A landscape with many valleys, sampled at points; each row gives a point and its height.
A ball rolls from a point to the lowest of its 2 nearest points, and stops where none of them is lower. Distance is the straight distance between rows; heights are no part of it.
Zevi: 9  33  46  -36  27  13  22  -1  -7  -4  -21  -5  62  -14  0  0  13  -14  7  -3  height 2.15
riz: -102  -16  5  -19  -9  28  -31  29  29  13  -6  10  -12  -9  16  -23  42  4  3  -27  height 6.67
fozi: 76  14  8  -25  -29  15  15  -29  13  -16  -50  -17  7  -1  24  17  17  -1  20  37  height 7.02
viv: 74  -23  9  8  -9  -36  13  -42  -12  2  33  -28  25  2  -44  20  -32  27  3  1  height 7.98
Teg: -1  -11  26  35  -28  15  20  33  2  -34  19  -34  1  -13  49  -29  26  24  -14  5  height 6.80
zom: -28  17  62  0  30  21  13  -14  27  -66  5  -40  30  36  -7  8  21  -17  37  -31  height 2.50
Rem: -30  -1  2  14  -8  -15  -9  16  -7  -47  8  -7  3  -10  8  -13  28  27  28  25  height 6.70
pata: -17  -6  -18  -5  -9  4  -23  10  -1  21  -6  -8  -12  -33  -3  4  9  -13  24  3  height 1.29
did: 62  -6  12  33  -11  -6  30  -33  2  -39  54  -22  23  51  0  -8  -21  38  0  -6  height 8.45
kinom: 59  -15  -39  44  -43  -7  -17  -15  13  -23  -2  -16  -61  27  10  14  -23  15  15  25  height 7.45
naraf: 8  37  35  -33  10  5  19  11  -29  -6  -20  11  46  -11  18  -14  23  8  -10  34  height 1.75
tet: 31  -13  -15  44  -27  -20  -12  -17  -6  -28  15  -24  -21  15  -1  8  -18  27  14  23  height 7.38
Vere: 13  9  10  -26  1  1  0  -16  9  7  -42  -15  44  -17  -26  18  -8  -17  47  -2  height 4.85
bik: 21  18  5  -7  0  -43  -5  -16  -32  -39  0  44  0  17  -26  -4  11  38  15  65  height 1.56
bazo: 27  -54  -11  23  -51  -13  -11  6  21  -52  12  -37  -39  -28  28  -1  15  21  30  23  height 3.79
zem: 34  30  28  6  -6  36  26  -20  23  -27  -5  -20  27  35  30  -1  8  -12  18  -18  height 3.21
bidal: 41  -16  28  0  11  5  34  -28  24  -71  1  -70  14  2  3  22  29  -10  36  -31  height 6.36
bipil: -37  9  31  16  -2  5  2  13  8  -56  -16  -35  28  2  16  7  33  14  37  0  height 6.65
figi: 18  -11  16  39  -35  5  22  32  -8  -48  31  -19  -17  23  38  -26  -1  41  -23  24  height 6.86
Bod: 58  4  15  20  -19  2  20  -5  -14  -19  13  -19  8  11  22  -13  -11  24  -25  31  height 6.83
rus: 31  30  -7  32  -3  -24  7  15  -24  -29  6  43  -35  51  4  -8  -21  31  -30  38  height 0.99
dogis: -52  36  -6  47  23  -9  4  29  -30  -11  30  17  -15  63  15  -10  -16  27  -42  -1  height 1.95
falek: -21  5  -6  -9  -1  23  -24  8  17  31  -28  86  -67  41  15  -13  -16  -5  -40  -8  height 5.43
ledif: 43  57  34  -29  17  43  15  -27  42  23  16  -1  25  18  16  -22  -24  -33  2  -40  height 3.30
Tis: -6  -6  20  -13  -20  -7  -1  13  12  -73  -31  14  -7  -23  24  -4  57  10  43  38  height 0.49
gasi: 0  -12  26  15  3  -1  17  -1  12  -55  -4  -57  39  -18  2  9  24  -1  36  -26  height 6.56
kelo: -22  -17  -3  33  -6  -1  -8  27  -14  -3  29  -23  -33  -19  29  -14  13  8  -29  0  height 8.75
gesot: 19  -22  20  10  9  13  26  10  26  -18  13  -70  32  -53  2  0  17  -33  23  -60  height 8.53
Lafo: 18  14  3  -27  -11  23  -29  -62  19  33  -34  10  30  18  -21  6  -57  -7  31  -18  height 4.04
Moled: 39  -3  20  -11  21  -12  41  -9  23  -33  39  -61  40  -33  -19  -9  0  -14  25  -53  height 8.34
Mul: 1  42  13  3  28  24  16  17  -35  49  12  15  4  23  23  -8  -13  -8  -78  2  height 3.43
tipe: 43  -28  -41  -32  16  -66  29  0  -22  27  -12  15  -20  -40  -62  18  -13  -2  -25  23  height 4.17
Mupun: -30  12  1  -73  7  12  14  2  -4  41  -55  17  39  -36  -32  -5  -6  -20  7  2  height 3.67
viz: 32  -62  4  29  -27  -28  -4  31  17  -12  31  -29  -64  -19  45  11  -20  15  -16  6  height 8.71
burin: -64  10  4  22  -28  36  -33  17  24  15  -7  30  -30  46  15  -31  -15  18  4  -9  height 5.35
bemos: -37  4  -21  -6  20  -18  4  -11  -19  19  4  -15  49  -3  -50  9  -7  -1  35  -11  height 4.01
Nupe: 27  10  14  20  2  -48  14  0  -31  -30  18  17  -9  30  -7  -7  -20  51  -31  45  height 1.40
dob: 11  36  52  -27  -5  52  9  4  15  30  -36  15  34  7  34  -22  2  -12  -23  -3  height 1.74
sotat: -32  14  9  15  -48  33  -9  6  44  -41  -36  7  -15  51  24  -9  9  26  41  5  height 0.57
Som: -58  32  5  -42  22  -13  -6  -2  -34  -5  -1  37  30  14  -17  -9  11  22  6  35  height 1.24
gater: 29  19  -8  -29  6  -1  -25  -41  -14  58  -24  17  22  9  -40  19  -49  -11  14  13  height 3.51
Robuf: -28  0  -26  -51  25  -7  20  33  -18  10  15  22  -3  -42  -18  7  35  -35  -85  14  height 5.67
tez: 50  8  -6  2  17  -45  3  -17  -33  17  5  2  -6  -4  -22  15  -32  19  -35  21  height 2.27
lide: -33  -23  -47  -10  20  -15  -23  7  0  14  5  35  -47  -15  -6  32  16  -33  -29  -12  height 3.35
gidis: 70  -21  3  9  -14  14  37  -43  27  -51  5  -66  3  11  29  14  15  5  34  -25  height 6.03
femuk: -48  -31  -23  40  25  -29  -8  12  -10  -40  13  61  -42  24  27  20  34  7  -35  -8  height 3.41
femi: -29  -18  -12  14  20  -31  -9  11  -26  -37  23  42  -33  5  7  0  23  14  -21  17  height 3.46
dida: 48  15  -29  51  -21  2  -12  -40  2  -9  15  -4  -8  76  -13  18  -41  19  20  10  height 5.36
Gov: -38  -27  -45  33  9  7  -18  9  -3  42  27  -54  -11  -27  -15  19  -5  -29  -3  -50  height 1.93
Reme: 41  -27  -1  27  -32  17  -8  7  6  3  10  -49  -13  -38  33  -2  -3  -7  -5  -3  height 4.30
zipa: -76  34  11  19  15  14  -10  20  -23  -2  21  22  5  50  15  -17  3  21  -18  14  height 1.80
fadov: 24  27  -21  14  -8  0  -30  -11  8  39  -30  41  -57  44  7  15  -53  -6  -12  12  height 6.90
Neti: 3  -36  -42  5  -5  -18  15  12  -5  18  -4  -43  13  -54  -38  1  -5  -12  30  -3  height 3.01
varul: -13  22  40  -45  10  52  -1  -9  12  61  -39  12  36  -18  18  -22  -11  -19  -30  -32  height 0.80
Rinun: 10  -43  -2  37  -6  -30  -4  14  -8  -57  22  39  -57  10  23  -4  12  23  -15  22  height 3.53
vovop: -13  7  59  -20  17  43  2  -30  45  -35  -24  -34  13  24  -14  11  -2  -31  34  -42  height 2.02
Ledil: 18  10  4  16  -40  28  -2  38  4  -32  -9  60  -44  21  31  -24  31  4  -4  36  height 6.76
Biron: 14  -21  -11  18  -32  27  -24  -2  40  29  -26  -57  2  -46  8  21  6  -38  49  -39  height 8.87
lek: 53  -38  1  26  -40  -15  17  -22  5  -43  23  -48  3  18  19  6  -8  45  15  18  height 7.24
Lapal: 13  25  21  -4  -20  51  -5  -40  37  7  -23  16  24  49  6  -16  -42  0  14  -33  height 4.83
lovag: -19  -4  14  -32  2  0  11  32  -21  -30  -4  34  0  -46  23  -23  64  3  -5  30  height 6.77
tev: -39  42  -11  4  28  7  -7  16  -5  52  9  15  -21  28  27  11  -9  -13  -86  -17  height 3.66
Vaze: -35  19  5  9  -21  40  -19  44  16  26  -9  52  -51  49  19  -26  -8  10  -35  -7  height 5.39
Fiv: -47  -22  -3  0  4  20  4  9  36  28  -27  -45  30  -32  -21  12  2  -40  54  -55  height 8.74
Dos: 31  -31  6  -18  6  -26  6  9  -37  -30  -1  56  -23  -31  6  -3  35  5  -24  43  height 6.82
tor: -16  -6  -21  -51  3  -20  -4  -4  -12  3  -27  45  5  -24  -43  2  16  -5  38  34  height 2.73
dod: -43  28  -9  -17  30  -17  -16  0  -22  4  7  48  -19  31  -4  4  0  5  -34  23  height 0.91
kol: -64  1  -7  -1  30  -3  21  4  1  10  3  -29  67  -8  -41  2  6  -18  41  -42  height 4.33
guso: 10  -2  -2  30  -46  30  0  6  37  -38  -26  -37  -24  11  45  4  29  7  38  7  height 1.22
bot: -53  -30  -23  -29  -4  7  12  39  9  3  -10  -4  -4  -62  -5  -9  59  -26  14  -6  height 3.68
zemet: 65  10  -1  9  -35  27  16  -5  9  -19  -18  -19  -3  10  37  -4  13  5  -1  29  height 6.92
mifaf: 45  73  21  -22  19  23  28  -34  35  -13  34  -12  23  45  9  -18  -19  -13  14  -26  height 3.81
mikol: -16  -35  -38  22  20  -42  -10  9  4  -14  13  45  -50  -3  37  25  17  1  -48  -23  height 3.36
Gen: 35  49  43  -32  34  12  23  -38  26  -24  7  -16  41  20  -9  2  -7  -20  25  -26  height 3.37
goro: -78  33  23  3  12  30  2  27  -15  17  20  5  19  19  29  -26  27  11  -35  -1  height 1.94
lugen: -25  -9  -22  2  13  -47  23  -1  -28  -4  10  -17  44  -11  -71  1  3  25  29  11  height 3.56
Vubor: 21  -4  -23  -23  28  -28  24  4  -36  42  7  -21  11  -28  -36  14  -18  -7  -57  -3  height 5.40
zivo: -45  -6  49  -16  17  36  5  26  29  16  -38  -39  30  -32  5  0  30  -34  14  -52  height 6.55
bizig: 7  -43  -10  35  -12  -13  -7  34  9  -5  23  -8  -76  -29  43  -4  7  -1  -38  -8  height 8.73
kifor: 43  25  -21  5  17  -35  -22  -38  -25  37  -12  9  -5  16  -38  32  -45  5  -6  21  height 2.96
Piz: 38  36  8  -18  1  32  -8  -62  30  20  2  15  29  47  -10  -4  -53  -16  26  -28  height 4.47
Disi: 16  6  3  16  16  -31  20  23  -27  -39  9  63  -40  26  23  -13  8  23  -52  33  height 1.23
fibap: -17  29  -25  17  25  -16  -16  6  -9  22  -1  34  -43  29  19  14  -22  1  -37  1  height 0.68
noru: 0  -10  21  -3  20  21  20  3  40  -2  -18  -58  32  -39  -25  13  10  -57  47  -56  height 8.66
nev: 39  -3  -33  42  -46  21  -40  -14  28  15  -14  -5  -68  29  18  15  -26  -10  20  14  height 7.50
Fupib: -70  13  2  -28  -10  10  -34  -25  3  -9  -34  44  2  20  -13  -28  -25  29  19  4  height 2.35
Sev: 37  -7  5  2  -21  -46  9  -18  -19  -47  13  0  2  8  -19  -1  2  57  5  56  height 1.96
Molif: -66  -26  -57  -5  7  -2  -41  10  26  37  8  9  -53  -14  -20  35  8  -39  -12  -35  height 3.42
lor: -21  -14  9  21  -33  21  -19  4  40  -25  -27  -49  -5  -18  27  8  31  -6  46  -12  height 1.66
gulaf: -51  -31  -45  -23  15  -24  6  13  -15  -10  7  25  0  -22  -45  7  32  -11  12  14  height 3.32
Suz: -60  31  -3  -19  26  -16  -25  -21  -28  10  3  44  6  50  -27  1  -27  24  -4  25  height 1.09
tik: -28  18  3  -43  -17  20  -31  -32  11  1  -60  63  -6  0  -6  -37  -24  21  5  15  height 2.46
rolud: -16  5  11  -62  -11  7  -19  -11  4  -3  -51  54  0  -23  -5  -11  6  -1  29  29  height 2.58
vol: -45  -5  4  -33  -14  19  -20  10  26  24  -39  -2  4  -30  1  -7  7  -9  28  -15  height 1.72
Nema: 39  -43  -10  17  -5  -59  16  -11  -12  14  21  -39  4  -12  -61  29  -40  28  6  0  height 8.31
Zar: 24  -3  -39  -54  21  -32  22  1  -31  32  -21  28  -2  -37  -56  7  9  -20  -17  37  height 3.97
Vopep: 23  -11  -14  47  22  -13  -19  -25  -12  25  35  -34  -6  6  -10  20  -40  -8  -8  -41  height 7.78
vidab: 36  -42  32  20  -29  -42  21  1  -3  -31  52  -39  0  32  9  17  -23  55  -3  34  height 7.05
vifa: 10  7  -12  -26  3  -23  -7  3  -27  3  -7  19  0  -24  -19  1  9  5  5  37  height 2.90
Lufuz: 46  -46  -10  -10  -3  -90  28  2  -6  17  10  -5  -25  -18  -49  39  -39  33  -9  11  height 8.50
fotu: -16  -11  -13  16  9  -56  -2  -9  -33  -19  28  -10  7  9  -50  10  -9  42  11  18  height 2.98
Noso: -12  3  -3  -40  11  -29  36  27  -29  -23  -16  -3  37  -43  -31  -14  38  12  14  32  height 3.04
vig: 9  -33  33  32  -8  -27  23  29  -15  -32  52  -29  -2  26  28  -7  -26  46  -27  23  height 6.91
dizo: 7  -37  -40  8  14  -37  38  -10  -12  41  12  -38  27  -27  -69  4  -22  -13  7  -6  height 4.05
toda: -21  12  11  -20  42  0  22  -12  18  11  -7  -19  63  -9  -48  4  -12  -32  49  -49  height 4.65
pefu: 55  20  13  -7  30  -8  16  -30  -20  25  45  -13  43  -12  -30  -7  -24  -11  -14  -24  height 7.84
nop: -33  5  -34  6  32  -8  -11  -3  -21  45  26  -25  6  4  -21  29  -18  -18  -36  -32  height 3.47
banud: 90  -2  19  4  10  -10  19  -27  -20  26  31  -17  14  -6  -8  2  -38  4  -36  -3  height 7.51
sovuf: 59  -15  38  18  -11  5  41  19  -14  -10  44  -19  10  17  39  -15  -28  22  -50  16  height 6.96
konum: -19  -37  -21  -10  7  -4  19  38  -12  25  27  -39  -12  -55  3  2  7  -16  -55  -18  height 3.52
mora: 54  -31  24  -11  -5  -75  26  13  -12  7  23  -7  -18  -2  -7  33  -34  42  -33  32  height 8.61
bef: 6  -20  -28  7  0  1  -40  -4  20  34  -26  58  -79  -1  25  23  -4  -32  -12  -7  height 6.85
Bas: 7  18  -1  -21  -3  -12  -27  -20  -8  -1  -20  59  -19  30  -12  -1  -19  10  14  51  height 5.78
Lipa: 69  38  23  -2  9  12  43  -31  16  -34  36  -24  30  26  15  -18  0  4  3  -20  height 4.03
fakug: 29  5  -31  59  -15  -1  -30  -12  12  21  -3  -7  -50  34  14  22  -45  -7  0  -9  height 7.55
zavu: 8  -44  -32  -6  15  -30  -7  13  -6  -6  -1  36  -50  -35  14  21  21  -19  -42  -10  height 3.27
Lod: -48  31  10  2  7  45  -14  15  2  58  1  24  -9  39  20  -20  -19  -2  -55  -18  height 3.82
tos: 4  -2  -5  33  24  18  -7  2  -15  47  36  -30  -10  -8  20  6  -17  -24  -53  -39  height 4.19
Mak: -2  -23  3  27  -27  33  -21  25  14  -6  -19  87  -63  29  35  -11  30  -12  -9  12  height 6.74
vog: 22  12  5  30  18  32  -4  -11  13  39  61  -32  2  -11  16  -17  -16  -38  -14  -62  height 4.84
Bunup: -19  34  22  -11  -7  12  2  15  -8  -11  -12  23  13  9  26  -20  17  13  0  32  height 1.52
vamu: -1  -18  -34  -46  23  -34  37  32  -15  20  15  -9  -1  -45  -29  8  1  -21  -80  7  height 5.60
nas: 45  -2  21  -14  8  10  26  8  -20  16  9  -31  43  -45  8  -10  4  -13  -22  -11  height 6.45
murus: -20  28  36  1  1  44  5  -32  55  -24  -2  -3  22  61  10  -15  -22  -4  29  -54  height 5.08
vamup: -43  30  16  -19  25  27  7  10  -30  35  18  -2  37  -5  9  -9  15  -8  -42  -4  height 2.21
movo: 26  -1  -14  -36  9  3  28  4  0  40  -43  -18  42  -50  -30  6  -3  -35  26  4  height 5.18
Bisub: 14  -2  -41  -16  16  -26  21  -14  -24  49  -13  -11  30  -20  -73  11  -17  -16  14  14  height 4.22
rivim: -54  40  27  26  -9  32  3  11  -1  -15  6  23  32  74  13  -26  -15  24  4  -5  height 1.60
sozak: 66  -13  -22  43  -28  26  21  -39  29  -32  35  -48  -7  41  30  2  -1  7  31  -34  height 5.47
tika: 36  20  -5  41  -24  12  36  -18  -4  -59  30  -16  24  75  10  -8  -1  40  17  -2  height 8.59
lonis: -50  10  -2  55  -43  32  -21  18  29  -29  7  -11  -9  57  25  -13  4  22  37  -10  height 0.97
tuden: -89  1  32  -13  5  30  -15  34  28  17  -23  -29  21  -20  23  -12  40  0  7  -42  height 6.63
lig: -32  -22  -28  19  16  -4  -2  26  -6  37  35  -52  -22  -29  15  14  -4  -15  -68  -45  height 3.78
lides: -17  35  -13  -45  37  -14  -8  -2  -24  31  -8  49  -17  10  -2  16  -5  -12  -60  24  height 1.06
gefe: 30  -48  -3  -8  -10  0  -13  7  -18  -17  -25  59  -34  -48  13  8  51  -22  2  34  height 6.81
lubu: 69  12  7  16  -10  -21  17  -52  -15  -23  23  -17  32  29  -21  7  -18  34  9  15  height 8.26
gakab: -9  11  -25  51  -19  -9  -38  -31  2  -13  13  -7  -8  58  -13  14  -30  20  40  17  height 5.57
Ligo: -36  -27  -29  36  -19  11  -25  6  28  24  -4  -56  6  -33  -9  15  3  -25  63  -44  height 8.81
Petup: -12  -9  -20  10  -23  -3  -25  -19  17  -5  -21  -34  16  -9  -19  22  -10  -5  71  -9  height 8.38
Lida: -57  -12  -25  -28  14  -33  28  23  -11  -22  -12  1  27  -37  -44  -11  40  3  33  20  height 3.20
Paz: -53  -12  1  -8  9  -34  6  21  -33  -61  21  16  15  -19  -10  -15  47  36  17  29  height 6.72
teru: -36  -7  -45  -12  24  -31  -4  8  -22  17  14  -2  -7  -10  -42  17  2  -11  -20  1  height 3.48
kog: 37  44  10  -9  -15  36  -2  10  -11  42  -27  49  -16  44  15  -11  -41  0  -39  31  height 4.20
pep: 6  16  36  -27  21  28  -2  -29  45  2  -16  -23  32  -2  -13  9  -15  -40  41  -54  height 1.07
tosed: 32  33  45  -58  38  13  25  -21  16  1  -25  -9  56  -12  -31  10  -9  -43  25  -25  height 2.78
pugu: -68  -10  1  -6  4  22  -12  45  2  8  22  -3  -19  -37  32  -22  67  -6  -29  -7  height 8.77
Rur: -38  -45  2  -5  2  -17  4  29  -31  -54  17  41  -9  -33  12  -12  64  14  -7  27  height 6.75
vem: 54  24  10  -12  29  -14  23  -28  10  -5  65  -35  39  -16  -24  -16  -23  -8  14  -45  height 8.08
Sug: -52  24  22  54  -16  29  4  26  5  -34  18  -7  25  55  30  -22  12  26  16  -9  height 1.33
Dinel: 36  2  18  -27  -8  -31  31  4  -22  -38  -17  -15  42  -32  -20  -6  20  34  15  39  height 2.67
vugam: -11  16  -28  -47  22  -20  -9  -16  -26  52  -19  20  17  -1  -62  20  -26  -11  -2  19  height 3.85
Gasa: -71  2  22  8  -15  37  -20  39  30  5  -8  7  -18  5  44  -36  50  13  -1  -9  height 6.69
Gav: -26  17  6  -37  12  -31  -3  -1  -29  -38  -1  52  19  0  -24  -9  32  25  24  50  height 1.37
bav: 8  8  16  10  -33  12  19  12  20  -74  -32  -20  -8  11  41  -5  45  21  26  30  height 0.78
vofu: 48  16  -14  17  -16  12  -17  -45  8  12  -5  -7  9  39  -7  19  -34  -2  28  8  height 5.05
boda: -68  -22  -2  -5  -10  12  -34  13  11  -8  0  39  -27  -6  16  -13  40  -2  19  2  height 6.68
bimep: -6  16  -14  27  4  -25  -23  -4  -9  -31  -4  76  -45  69  -8  5  -19  18  10  34  height 5.72
bif: 7  -21  18  -24  -11  23  -5  23  -7  -11  -22  61  -24  -40  36  -18  67  -20  -6  36  height 6.78
mur: 22  0  11  -13  26  18  34  10  -6  25  22  -39  51  -53  -9  -14  10  -36  -2  -47  height 6.13
Medez: 9  18  13  -13  -21  20  -12  -23  20  -4  -41  1  23  12  10  10  -10  1  32  13  height 4.61
pobad: 54  -16  -14  41  -21  21  -8  -31  17  2  23  -47  -4  -1  20  8  -14  -7  17  -24  height 4.82
Tud: -26  25  2  6  26  19  -18  -17  -17  51  17  -2  19  22  -1  6  -25  -18  -20  -23  height 3.00
Tef: 43  27  0  -13  -13  15  -12  3  -3  22  -29  60  -45  18  15  -4  -16  -13  -23  43  height 4.31
sevak: 37  -55  -18  34  -34  -21  -19  -3  5  -59  12  19  -57  -9  17  7  15  13  23  34  height 3.63
vip: 38  18  17  -44  -14  -2  5  -4  6  -29  -55  6  10  -27  7  8  24  -2  28  47  height 7.09
Fatep: -29  6  2  21  18  -27  -3  2  -37  -16  30  -13  21  9  -9  -9  0  33  -10  10  height 2.51
vuken: 50  -57  3  2  -51  -4  8  19  19  -26  8  -54  -20  -53  35  0  8  10  5  16  height 4.00
mipig: -35  15  25  30  -17  31  -2  35  12  -11  -1  -17  3  -1  48  -24  37  10  1  -3  height 6.73
durom: -1  -62  -24  -25  -3  -21  26  46  -8  5  18  -19  -30  -68  -3  -4  20  -12  -34  1  height 3.29
kitan: 26  32  -15  -14  38  -34  10  -1  -34  30  -1  19  -10  1  4  13  -23  4  -71  14  height 1.46
kaza: -1  17  -19  -65  18  -1  19  11  -25  44  -24  12  33  -38  -37  1  8  -25  -14  28  height 3.84
Sanu: -59  14  20  4  -16  29  -25  2  18  7  -17  4  5  20  21  -18  -3  10  17  -9  height 5.29
genin: 40  27  25  9  -9  44  11  -1  10  18  -6  -5  19  7  37  -15  3  -19  -13  -4  height 2.47
Zuvel: 50  -17  0  7  -17  23  2  -19  33  -4  -21  -60  16  -33  7  24  10  -39  43  -39  height 8.96
nalid: 46  23  0  -18  -25  16  -14  -15  4  19  -33  17  -9  0  15  -1  -12  -8  7  41  height 4.44
vavef: -35  19  -15  17  -4  -4  -37  -13  4  0  -10  49  -39  62  -13  1  -41  16  20  18  height 5.69
fogop: -38  27  43  4  36  5  13  -3  2  -35  18  -22  61  13  -3  -3  14  -3  29  -39  height 2.82
Repop: -63  -30  -27  -24  -6  23  -42  16  29  47  -2  13  -43  -28  -3  5  24  -29  -8  -26  height 3.50
mip: 27  -14  -28  14  -6  -14  -4  -32  11  10  -2  -39  36  -13  -50  24  -19  -11  63  -22  height 8.25
rike: 44  -6  -11  -4  -25  8  -9  -10  12  4  -26  -38  6  -36  3  18  5  -15  35  5  height 9.04
gipeb: -39  -20  14  -9  8  10  -4  14  -25  -28  -4  85  -14  5  26  -8  60  -6  -18  35  height 1.42
giva: 4  14  -15  2  26  -51  -21  -19  -22  -15  -3  65  -34  31  -21  17  -10  19  -3  34  height 5.75
fipon: 53  -53  13  2  -14  -54  10  30  6  -7  27  -17  -44  -10  28  23  -26  26  -22  29  height 8.68
pek: -51  4  -22  24  -26  -3  -53  -29  15  -19  -6  19  -21  53  -13  3  -41  25  57  13  height 5.65
Bobad: 13  26  22  -18  15  35  -8  -23  19  40  8  -3  39  -3  3  -8  -17  -34  15  -42  height 2.38
kivin: 3  34  21  -4  -12  52  -9  8  3  55  -19  29  -8  32  23  -21  -28  -9  -39  -2  height 4.02
nub: -40  -18  -36  -1  4  33  -20  10  10  77  7  -39  -2  -34  -15  15  2  -45  -9  -48  height 1.08
Fofim: 73  -12  27  21  9  -24  27  -5  -17  10  34  -16  -1  24  14  6  -46  24  -54  9  height 7.19
ker: 17  -3  21  -7  9  -24  34  2  -16  -28  3  -31  64  -28  -25  -3  8  11  19  -5  height 1.73
nibo: 45  -5  -20  26  10  -11  -14  -42  -2  22  37  -31  20  1  -37  21  -34  -12  25  -29  height 8.01
zusov: -58  11  0  -27  9  28  -16  -2  -10  51  -1  1  26  -3  -6  -2  -10  -10  -12  -20  height 2.59
fitil: 32  -8  -8  -13  25  0  47  -1  5  26  -10  -40  53  -49  -38  -5  -1  -40  26  -31  height 5.66
kure: 37  27  -7  0  -25  -6  -12  -37  -1  -17  -20  4  16  35  -4  10  -11  20  33  42  height 4.79
pazi: -31  -53  -22  37  0  -4  0  25  -9  13  44  -63  -2  -35  2  2  -7  -1  -8  -42  height 2.75
divo: -54  10  38  3  -6  30  -15  -22  37  -14  -31  -7  28  31  9  -10  -15  7  27  -42  height 5.21
lif: -1  -2  -18  14  -22  24  -49  -9  30  52  -31  31  -73  22  12  6  -39  -15  -5  -8  height 6.87
kabu: -45  -21  -14  -34  -12  31  -17  37  24  42  -16  -8  -23  -58  11  -10  50  -29  -2  -15  height 3.59
Fepa: -33  4  14  0  -29  4  -20  3  28  -50  -30  19  -12  14  22  -6  25  15  50  28  height 0.27
pes: 43  -3  26  -15  -2  -11  25  10  -29  -6  7  -15  25  -34  9  -15  1  19  -34  29  height 6.66
gomo: -65  -14  -13  26  7  9  -16  37  -2  8  38  -22  -38  -15  30  -11  37  1  -45  -23  height 8.76
zapa: 41  18  -25  35  -1  -27  -5  18  -4  -12  -10  59  -63  40  23  6  -20  8  -29  15  height 0.67
dagu: 24  -19  -35  -1  29  -52  23  -12  -28  45  11  -23  14  -13  -63  29  -40  -1  -33  -18  height 4.94
Ruf: 3  -30  -21  -23  8  -29  14  20  -26  -5  8  7  -21  -46  -18  -2  14  1  -25  18  height 3.10
pesub: -36  -28  -25  23  -2  -17  -3  15  -8  0  19  -48  14  -34  -20  -2  4  3  27  -18  height 3.39
godut: 10  9  -25  36  11  4  -29  -15  -2  51  4  -11  -23  17  6  21  -38  -18  -15  -20  height 7.62
kod: 22  -6  10  2  -18  -5  4  14  -15  -47  4  40  -29  -7  24  -23  31  14  -4  48  height 6.79
Sego: -25  4  1  6  24  -6  8  23  -26  -23  5  79  -36  26  29  -5  38  -1  -60  22  height 1.34
pag: 8  -6  -33  -2  9  -1  -15  -2  -17  49  -4  -22  -2  -31  -24  18  -19  -23  1  -9  height 2.01
Viguk: -13  6  33  -11  24  23  28  26  4  9  -10  -40  46  -45  10  -5  33  -33  1  -43  height 6.41
Zud: -72  -14  -17  -42  -11  0  -39  -24  15  -5  -47  45  -5  -12  -34  -16  -17  14  41  -14  height 2.22
neful: 25  -29  -4  -4  -13  17  -26  -1  4  15  -29  74  -56  -13  24  9  23  -29  -4  25  height 6.84
tepu: 2  21  11  -47  21  22  6  -13  -9  57  -19  4  54  -24  -15  2  -16  -29  4  -18  height 3.24
rog: -57  -11  1  -31  -21  22  -41  -20  40  3  -65  11  -12  -28  -10  -21  -10  6  28  -29  height 2.00
Zufi: 0  21  38  -5  40  -17  40  -4  -9  -44  28  -31  69  -7  -23  -9  13  5  17  -32  height 2.74
Mem: 3  6  -25  48  4  -22  -12  16  -4  -10  8  16  -56  29  23  3  -19  11  -22  5  height 0.29
bomib: -35  -15  18  -7  -24  34  -23  19  23  -1  -19  62  -38  0  30  -28  42  -2  7  11  height 6.71
ditu: 32  35  19  1  10  21  10  1  -28  35  4  4  18  0  22  -14  -5  -5  -41  16  height 3.06
dabu: -15  30  13  35  22  -11  10  11  -40  -12  31  5  18  45  5  -16  -16  33  -35  15  height 2.19

Call two points neighbours if one is among the 2 nearest of the other. Go from one point of each pair to the other, from neighbour to neighbour, staying as low as possible. Name the highest point that can't be avoided.
zavu and Fepa => bipil
Fepa and ker => teru
zavu and viv => Lufuz
pep and varul => tepu
Neti and Mem => Bisub
ker and pep => fogop
pata and nub => pag
Fepa and Bunup => mifaf
